Each row is a point on a tangle of strands that fork and nearly touch. The rows are in no order.
(in the rows, 128 means zero)
Points whose rows are less than 126 apart are linked; no others are. Some points are linked to none.
<7>: [141  88  82  87 155 133 156 120 132 136 107 130 119 114  76 143 108 130
 143 193 100  93 148 142 130 144]
<1070>: [136 164  75 131 102 135 157 130 161 104 116 103 193 166  96 110 201 138
 128 163 120 125 116  80 147  80]
<796>: [104  98  44 168 108 170 135 138 116 107 142 126 118 131 104 101 110 165
 144 114 130 151 110  80 169 115]
<500>: [139 123 110 106  80 134 170 117 117 108 191 132  72 156 134 188 157 127
 134  66 140 122 156 185  95 117]
<715>: [145 106 182 157  98 169  65 125 168 145 159 140 103 122  75 146 165 137
 176 109 122 116 146 160  98 111]
<816>: [150 148  76 137 114 145 164 169 109 143  91 198 105 148 118 147 151  92
  78 156 137 118 157 131 181 130]
<132>: [129 108 131 175 160 165  81  87 155 137 201 105 156 110 136  84 136 118
 213 141 135 127 147 173 141 157]
<1069>: [ 88  70 100  82 171 115 124 105 114 175 155 112 150 131 113 103  88 142
 132 114 147 188 172 135  98 153]
<507>: [109 156 105 132 147 137  69 137  89 146  86  96 182 118 122  88  95 138
  86  94 140 154 122  93 145 141]
<83>: [116 146 122 147 194 146 128  96 107 115 161 101 108 120 121 114 131 126
 140 132 110 156  73 134 145 140]
<351>: [112  91 129  74 129 125 143 147 119 160 139 143 134 119 142 117  78 119
 105  85 145 176 165 129 111 151]
<159>: [124 203 158 158 123 109  88 118 118 110  76  96 187 155 137 118  95 149
 125 126 166 123 108  84  83  96]
<242>: [128  77 133  73  70 119 167 173 130 144 128 149 114 118 154 131 113 173
  88  88 123 159 137 119 105 152]
<56>: [166 125 125  96  88  85 148 169 149 139 120 117 138 149  80 166 177 147
  74 148 113 120 135 126 134 128]
<446>: [142 156 171  89 173  90 149 114 123 127 133 115 140 106 160 124 106  58
 112 124 119  87 156 139 169 153]
<207>: [131  87 105  91 121 157 134 100 148 140 165 119 135 123  83 135 138 116
 179 111 129  85 190 175 105 127]
<618>: [124  81 122 128  89 108 188 150 100 134  98 138  75 135 166 144  88 131
 125 170 155 205 120  98 122 143]
<208>: [148  96 154 163 135 145  82 106 131 115 205  95 115 143 103 131 142 109
 204 141 138 147 130 148 142 161]
<982>: [124  50  71 125  81 141 108 149 140 133 178 119 111 136  66 150 148 170
 135  91 116 128 150 112 142 135]
<666>: [ 97  80  59 135 130 131 106 140 129 163 206 130 138 145  80 142 143  90
 117 112 157 167 176 131 140 124]
<479>: [119 164 158 147 118 136  59 116 117 137  61 111 203 127 159 105  64 179
 113 140 141 107 118 100  59 108]
<1030>: [172 161  81 127 154 190 150 126 151 133 139 138 135 140 100 125 171 163
  73 144  74 141 100 123 140 119]
<405>: [142 130  90 160 102 144 152 163 136 132 151 183  90 154  93 161 163  88
 112 129 154 117 186 132 187 126]
<492>: [146 179 159 113 119 140 167 128 127 117 108 142  74 112 162 135 131  64
 103 147 125  90  92 133 149  97]
<1021>: [121 174 179 149 110 139  74 129 143 140  59 163 137 151 118 143 120 143
 131 152 121  70 128 131  75  65]
<327>: [135 129  77 124 125 118 181 151 123  82 153 132 109 120 160 136  93 156
 104 122  94 123  87  77 190 152]
<1045>: [114 159 172 139 146 135  74 107 134 151  51 151 178 137 167 109 130 138
 131 178  95  35 127 138  76  61]
<869>: [132 141 149 129  96  86 169 166 112 123 115 150  88 145 149 149 136 129
 113 137 161 181 115 107 133 134]
<919>: [130 130 121  83  99 138 158 108 183 111 150 111 173 142  90 137 167 100
 176 123 145  93 174 134  95 103]
<505>: [150 125 145  81  80 146 163 146 150 124 110  99 194 105 142  97  72 159
 103 138 120 149 155 103  97 124]
<23>: [105 147 155 126 158 126 117 121 129 129 182 122 118 120 136 110 131 106
 126  97 134 154 101 138 130 118]
<556>: [125 114 118 168 106 142  90 177 119 146 147 165  88 131 101 138 192 106
 105  98 129 165 108 118 164 140]
<182>: [140 158 201 118 124 103 131 114 153 127  70 123 139 136 120 135 120 129
 157 185 138 102 122 135  76  87]
<1102>: [ 87  56  85 136 115 106 152 144 105 123 119 154  74 158 155 118 121 129
 125 135 150 215 101  80 138 148]
<524>: [150 140 148 104 142 127 171 100 121 115 109  66 138  96 175 124  90 119
 119 194 100 129  87 119 131 141]
<361>: [155 192  94 146 120 169 183  95 142  77  96 123 179 164 147 100 177 122
 135 136 140 107 116  79 140  84]
<285>: [119 113  64 106 163 144 150 102 119 131  90  97 148 115 113 108 101 130
 155 213 113 120 108 125 136 136]
<218>: [ 83  35 111 148 106  84 122 148 114 117 132 157  85 174 115 125 167 119
 136  82 145 206 113  90 134 176]
<1140>: [134 164 137 133 208 140 138  88 106 131 118 135 115 104 161 111 107  84
 131 139 117  92 142 165 162 148]
<631>: [134 163 182 102 113 135 114 129 149 120  90 100 219  94 164  99  82 155
 107 148  97 115 127 108  81 107]
<1143>: [153 152 138 105  69 121 152 155 165 122 112 117 158 146  98 120 195 153
  96 155 113 104 123 108 135  73]
<227>: [126  75 142 110 116 158  95 121 120 159 167 148  92 115  97 149 131  95
 161  84 148 102 191 191 111 152]
<975>: [124 145  67 114 160 179 125  88 124 130  62 107 191 124 118  94 152 118
 153 181 128  95 126 118 123 116]
<392>: [114 126 166 146 135 131 122  93 127 123 102 108  84  97 115 118 112 107
 187 139 139 105 110 149 132 113]
<111>: [ 75 132 200 129 130 107  91 124 145 158 107 150 125 126 150 127  62 158
 163 117 121 118 123 138  67  90]
<801>: [119  84  79 123 103  90 146 179 123  84 148 147 123 118 126 145  99 179
 118  75 101 133 126  72 189 176]
<765>: [101  94 162 113 167 105 116  91 109 136 191 108  98 132 135 140 134 124
 149  81 137 161 128 163  93 151]
<572>: [131 154  93 126  90 172 191 116 156  94 112 135 144 141 126 102 141  91
 152 136 142  92 147 101 155  79]
<849>: [118  74 125 108 139  97 154 134  85 142  91 111 104 108 152 152  55 125
 131 182 126 179 124 114 124 177]
<939>: [124  84 148 128 115  95 143 136 115 110 131 110  73 119 104 153 109 115
 176  87 132 142 121 103 147 168]
<150>: [124 102  39 154 121  92 127 163 153  99 181 129 150 139  87 155 153 147
  85 150 121 112 144  80 198 107]
<424>: [116 105 103  61 153 117 139 109 149 135 156  80 182 101 112 101 127 151
 136 142  97 101 123 142 122 138]
<651>: [140  97  47 128 124 100 159 128 156  83 186 136 133 148  90 170 143 106
 127 172 136  87 152 101 160  99]
<379>: [105  97 140 117 113  94 127 154 119 153 126 151  76 151 106 141 147 115
 118 134 171 192 126 136  93 118]
<891>: [130 169 149 158 198 156  89 104  82 141  84 174  96  97 172 120 111  97
 111 106 124  83 119 168 152 158]
<244>: [137 101 155  99 171 133 145 115 114 163 114 153  89 103 144 132  91 138
 128 154 121 137 140 177  98 156]
<539>: [105  55 122 105  64  89 166 131 118 104 150 126  67 131 146 166 105 125
 161  41 143 136 152 105 140 164]
<1141>: [123 112 123 106  73 127 174 176 142 122 136 147 131 129 141 113 122 212
 109  78 117 138 141  99 169 150]
<410>: [133 109 147 128 134 135 106 140 122 154 174 184  92 123 120 171 161  58
 130  58 142 130 163 177 125 169]
<101>: [104 122 123 143 189 123 144  79 145 139 168 112 144 107 140  90 118 120
 194 125 140 124 153 177 131 146]
<830>: [ 95 108  74 124 157 156 112 125 123 175 150 132 147 136  88 102 115 110
 118 136 154 184 154 129 121 113]
<187>: [ 85 150 157 187 130 142  23 110 119 148  99 119 158 116 126  96 158 116
 143 149 129  54 101 150 122  70]
<499>: [118 175 151  94 146 106 143 107 189 130 150 116 193 149 119 132 176 107
 149 156 146 128 146 141  64  85]
<270>: [101  99  62 163 147 183  96 125 112 140 141 127 126 138  85  92 135 146
 125 108 126 193 118 102 138 127]
<260>: [110 164 209 112 161  81 121 118 136 125 132 117 133  85 184 132  91  95
 123  82 109  94 129 135 148 150]
<741>: [102  70 157 166 132 114  88 139 102 110 117 139  78 130 121 124 135 103
 163  73 133 189  99 100 143 177]
<862>: [114 134 131 162 201 107 109  94  90 138  95  85 135 110 169  72 109 175
 141 176 124 147  76 155 123 141]
<291>: [129 145 155 190 126 184  29 122 110 132 132 115 134 105 124  98 152  99
 142 131 131  94 101 139 157 123]
<558>: [173 183 136 131 176 151 123  92  82 120  67 110 155 125 174 129 107 120
  77 163 126 100 119 118 122 154]
<885>: [156 157 144 149 144 101 111 160 126 132 135 155 119 142  92 165 180 101
 101 108 118 148 123 126 158 164]
<810>: [136 143 114 109  82 173 190 125 161 126  93 155 114 130 127 102  98 130
 145 125 157 123 163 122 124  91]
<177>: [163 181 190 107 142  93 180 105 151  91 140 100 136 136 143 146  91 151
 146 110 115 148 116 110 100 143]
<464>: [163 172 149 138 133 114 177 124 153  79 184 105 123 158 105 144 151 149
 144  95 118 138 112 106 130 133]
<555>: [119  96 164 126 169 120 144  99  98 168  86 117  90  83 191 112  55 137
 138 175 123 171 131 161 114 166]
<772>: [164 113  62 113 136 163 175 152 144 150 152 171 101 145 108 159 147 164
  79 140 100 148 142 136 128 135]
<672>: [157  76 140 141  72 148  72 117 136 130 198  99 106 142  74 160 169 138
 188 106 140 141 149 158 103 146]
<269>: [148 130  98 150 107 156 168 115 171 101 225 120 128 157  97 137 168 146
 155  95 135 142 126 128 126 114]
<716>: [ 90 152 165 149 144 132  66 105 164 124  90 130 187 122 150 104 178 133
 175 153  95  34 100 140 100  64]
<293>: [159 122 162 181  77 176  95 152 148 122 162 174  79 132 105 142 171 102
 152  99 143 131 131 141 152 129]
<274>: [124 124  99 101  85 180 139 139 150 146  77 125 172 110 108  79  91 159
 125 134 138 138 146 108 111 103]
<117>: [117 137 183 143 147  78  67 166  87 150  85 152 130 117 165 145 131 124
  90 150 122 178  79 122  98 159]
<77>: [ 63 104 192 157 154  84  61 137 131 178 124 169 116 122 154 112  93 146
 162 118 129  99 143 175 100  95]
<678>: [152 162  77 135 122 177 137 152 116 140 115 134 138 141 139 114 156 141
  37 166 108 150  89 121 141 112]
<730>: [134 169 162 144  84 115 159 149 123 108  93 141  83 141 135 132 143  99
 125 134 160 124 106 118 143  95]
<323>: [136 164  91 126 137 189 114 105 111 141  91 121 138 123 123  95 159 120
  93 171 132 110  86 128 115  93]
<846>: [112 156 152 113 111 123  91 169 114 132  94 127 160 101 152 104 100 125
  79  71 115 148 106 100 149 136]
<36>: [137 117 143 120 130 147  96 145 145 159 109 137 141 117  63 128 122 157
 119  84 108 135 170 131 127 145]
<1164>: [104 127 175 142 171  72  86 125 157 157 129 126 164 103 156  83 121 161
 142 125 111  81 148 184 111 109]
<372>: [146 105  53 134 119 117 179 176 127 121 125 209  82 143 127 174 146 162
  80 168 120 121 143 124 176 144]
<184>: [101 149 194 147 178  68 111 102 146 142 126 121 119  87 212 102  80 145
 137 102  93  85 124 163 133 129]
<281>: [128 100 131  76 170 111 148 104 107 154 172 118  89 121 142 152 125 116
 120 131 122 129 127 193  99 155]
<1160>: [158 100  74 158 104 140 155 134 145  94 181 155 109 152  88 169 127  93
 155 138 149  94 190 117 166 121]
<399>: [150 164 140 127 173 117 132  87  90 105  74  63 176 113 187 102 113 116
 112 203 121 106 100 121 137 137]
<412>: [129 149 174  97 156  80 145 100 147 146 117 109 169 136 134 133 121 121
 150 188 156 133 157 160  67 108]
<1177>: [142 151 168  97 123  74 118 160 130 138 123 118 140 136  92 151 152 107
  97 137 127 123 145 143 129 137]
<1128>: [138  89 123 131 100 137 132 134 122 129 178 180  73 157 122 188 184 118
 128  40 135 155 166 170 104 159]
<733>: [147 164 148 142 148 128  91 144  69 137  73 135 139 110 179 134 105 103
  67 163 143 141  86 131 117 159]
<680>: [119 114  16 164 113 145 139 147 142 123 120 138 148 147  73 126 119 159
 109 159 131 133 148  83 180  95]
<775>: [121 142 130 199 141 188  51  78  88 123  92 105 106 102 139 100 118 126
 164 104 166  68  93 126 127 134]
<609>: [155 126 152  82 106  93 189 122 141 107 144  75 113 117 140 148  98 145
 141 150 113 136 104 110 115 138]
<1116>: [130 186 156 157 149 169  98 112 110 126  92 164  94 116 157 133 126  74
  98 107 138  76 101 142 128 105]
<443>: [127 199 187 140 119  90 133 121 142  99 117 105 151 134 154 126  90 120
 141 101 148 140 117  91 114  98]
<170>: [136 148  91 153 150 152 150 135 108  86 156 103  98 124 127 123 128 134
 119 114  88 142  55  91 175 146]
<1125>: [128 162 160 176 178 158  82  94 160 105 155 108 168 104 122  93 166 160
 173 120  87  98  90 154 121 125]
<1038>: [175 165 117 117 113 121 189 141 127  86  90 132 153 161 133 136 113 147
 100 149 113 109 154  85 164 133]
<986>: [116 129 158 116  93  86 103 187 103 138  87 157 145 109 187 123 126 120
  78  98 127 191  80  94 129 157]
<113>: [135 128 125  79  65  78 159 144  95  94 172 101 104 157 147 198 160 132
 112  72 129 123 139 170 105 129]
<311>: [137 111  88  64  70  76 164 144 117 123 163  91 131 160 112 170 152 146
  92 135 135 122 142 144 105 111]

A fork is a point with three links. Follow the links from the first point to the second and name the forks in between, in order.
<412>; <558> -> <56> > <177>
<507>; <505> -> <177>
<618>; <270> -> <830>
<730>; <405> -> <869> > <618> > <830>
<327>; <77> -> <618> > <869>
<492>; <1069> -> <869> > <618>
<464>; <919> -> <177> > <56>

A fork is a point with three links, a tip a point with one. Leave the first point through the second and follow the links. Name the first fork or tip that comes.
<919>; <207> -> <56>
<111>; <77> -> <869>
<680>; <150> -> <7>
<499>; <412> -> <775>
<975>; <323> -> <830>
<1069>; <351> -> <618>
<361>; <572> -> <177>

Follow the links from the first point to the second, and from the first to the third. Name the last point that the two ways share.
<182>; <159>; <556> -> <56>
<507>; <293>; <269> -> <177>
<1164>; <351>; <939> -> <618>
<524>; <113>; <556> -> <56>
